Points on a hilly landscape, in no order, each with its height.
From any point a climber steps to the highest of the 4 points nearest to it. It stops when none of these is higher. Distance is the straight distance between rows; heights are no part of it.
voveb: [148  89 144 137  93  91  69 141 117]  (h 4.73)
nomu: [ 90 106 157 137 103 110 179 120 186]  (h 4.94)
vedil: [162 144 131 144 118 144 113 111 115]  (h 5.21)
lalef: [143 101 117 164  90 128 139 116 130]  (h 7.56)
medu: [ 91 101 129 149 113 139 204 124 171]  (h 4.67)
menug: [112  65 113  97 144  47  80 169 101]  (h 6.85)
fisid: [136 143 137 127 138 172 177 112 148]  (h 3.40)
Vis: [166 135  95  91 168  91  67 137  57]  (h 5.09)
ropa: [ 85 145 156  98 156 124 163 131 171]  (h 5.62)
rola: [155 156 136 134 133 163 136 107 128]  (h 6.66)
Zefer: [160  99  96 169  80 145 112 122  99]  (h 4.28)
babit: [131 114 126 111 128  80  69 150 101]  (h 5.40)
gudo: [144 162 142 126 140 121  84 120 115]  (h 4.41)
bafek: [113 148  81 131 140 231 189 145 142]  (h 2.81)
tebu: [130 131 116 152 117 162 168 113 138]  (h 1.71)
zasu: [185  77 118 164  70 127  74 132 102]  (h 4.75)
fur: [170 169 137 130 131 139  83 113  95]  (h 4.48)
Zivu: [108 134 145 124 134 146 192 124 178]  (h 3.26)
Mipov: [ 84 151 141  95 156  89 125 132 137]  (h 7.47)
seru: [175 107 139 148  97 109  59 143 106]  (h 4.91)
tes: [177  51 129 157  72 106  65 152 112]  (h 4.68)
sube: [105 149 130 103 157  85 108 138 121]  (h 6.15)
ziv: [ 81 166 149  89 168 121 155 122 159]  (h 6.14)
pifif: [ 76 149 140  95 160  95 149 131 156]  (h 7.55)
noso: [133  86 149 141  92  86  98 144 148]  (h 4.22)
Donod: [137 144 115 127 144 206 183 111 139]  (h 5.57)
peva: [195 145 125 145 112 150  74 115  84]  (h 4.39)
dak: [126  76  91 177  63 127 134 127 119]  (h 3.80)
fufe: [103 159 156  96 164 131 140 121 149]  (h 3.44)
didov: [107 170 117  90 188  97 117 115 109]  (h 7.69)
zofub: [104 126  96 135 129 200 195 126 142]  (h 3.28)
Kufoz: [117 172 157  94 169 161 156 122 157]  (h 0.49)
Damez: [142 134 145 133 127 146 144 115 142]  (h 2.89)
Teden: [142 166 144 118 146 149 141 111 139]  (h 5.07)
linop: [ 75 112 150 112 122  57 127 145 162]  (h 6.48)
laz: [ 99  95 129 155  95 126 174 118 154]  (h 5.56)
gazuz: [150  88 100  89 165  70  71 160  58]  (h 5.81)
rulur: [151 127 141 141 100 118 114 118 124]  (h 2.21)
lubaz: [ 67 114  92 155 114 201 187 149 147]  (h 2.30)
Sovap: [123 136  97 155 125 201 173 110 124]  (h 4.45)
suza: [118 121 121 154 122 173 185 117 142]  (h 2.37)
fefa: [153  93 132 119 123  89  47 165  86]  (h 5.03)
Gop: [150 153 118 138 138 189 159 106 117]  (h 5.80)
Fode: [ 86 172 129  78 185 106 139 125 135]  (h 6.97)
zim: [175 121 128 153  98 133 110 113 107]  (h 4.02)
dapop: [115 130 151 141 121 119 142 123 154]  (h 4.88)
puz: [173 127 124 119 126 103  39 146  80]  (h 5.01)
Pote: [105 124 150 124 118  75 121 136 148]  (h 6.24)
Ros: [122 109 121 162  98 145 172 121 143]  (h 4.13)
Zimu: [124 155 144 116 141 112 104 133 128]  (h 3.71)
Gon: [124 153 149 114 148 168 161 115 158]  (h 2.06)
mus: [128 146  99  83 187  80 112 131  93]  (h 7.01)
Nono: [ 80 129 146 118 137  78 123 139 156]  (h 6.78)
bab: [139 125 141 144 108 132 145 113 145]  (h 3.46)
Boza: [110 104  93 172  78 156 155 127 117]  (h 2.95)
voda: [108 153 151 117 142 113 123 120 149]  (h 4.55)
rus: [163 141 102 158 114 184 134 105 100]  (h 5.61)
Lotes: [153 112 129 121 131 102  53 155  93]  (h 5.06)
kun: [144 152 110 103 162 101  74 135  87]  (h 5.85)
nukap: [119 129 118 103 149  76  79 151  99]  (h 4.54)
rak: [125 133 132 118 144 192 204 124 162]  (h 4.10)
temep: [126 112 140 147 102 121 163 123 152]  (h 7.10)

For each start below, name the point where the climber stops.
lubaz | rola
seru | babit
Kufoz | pifif
medu | temep
Zimu | pifif
rak | rola
Gon | rola
zofub | rola
fufe | pifif

For each start below, name every point that the climber comes to, in order.
nukap | sube > didov
peva | vedil > rola
tes | seru > Lotes > babit
kun | mus > didov
Zivu | medu > laz > temep
fisid | Donod > Gop > rola

Call two points neighbours if one is among the 4 nearest of the other. Go from one point of each pair to the other, from neighbour to neighbour, staying as high as possible. Name the lowest point that can't be avoided.
pifif, didov | Mipov
temep, pifif | dapop
pifif, menug | Vis
menug, rola | gudo
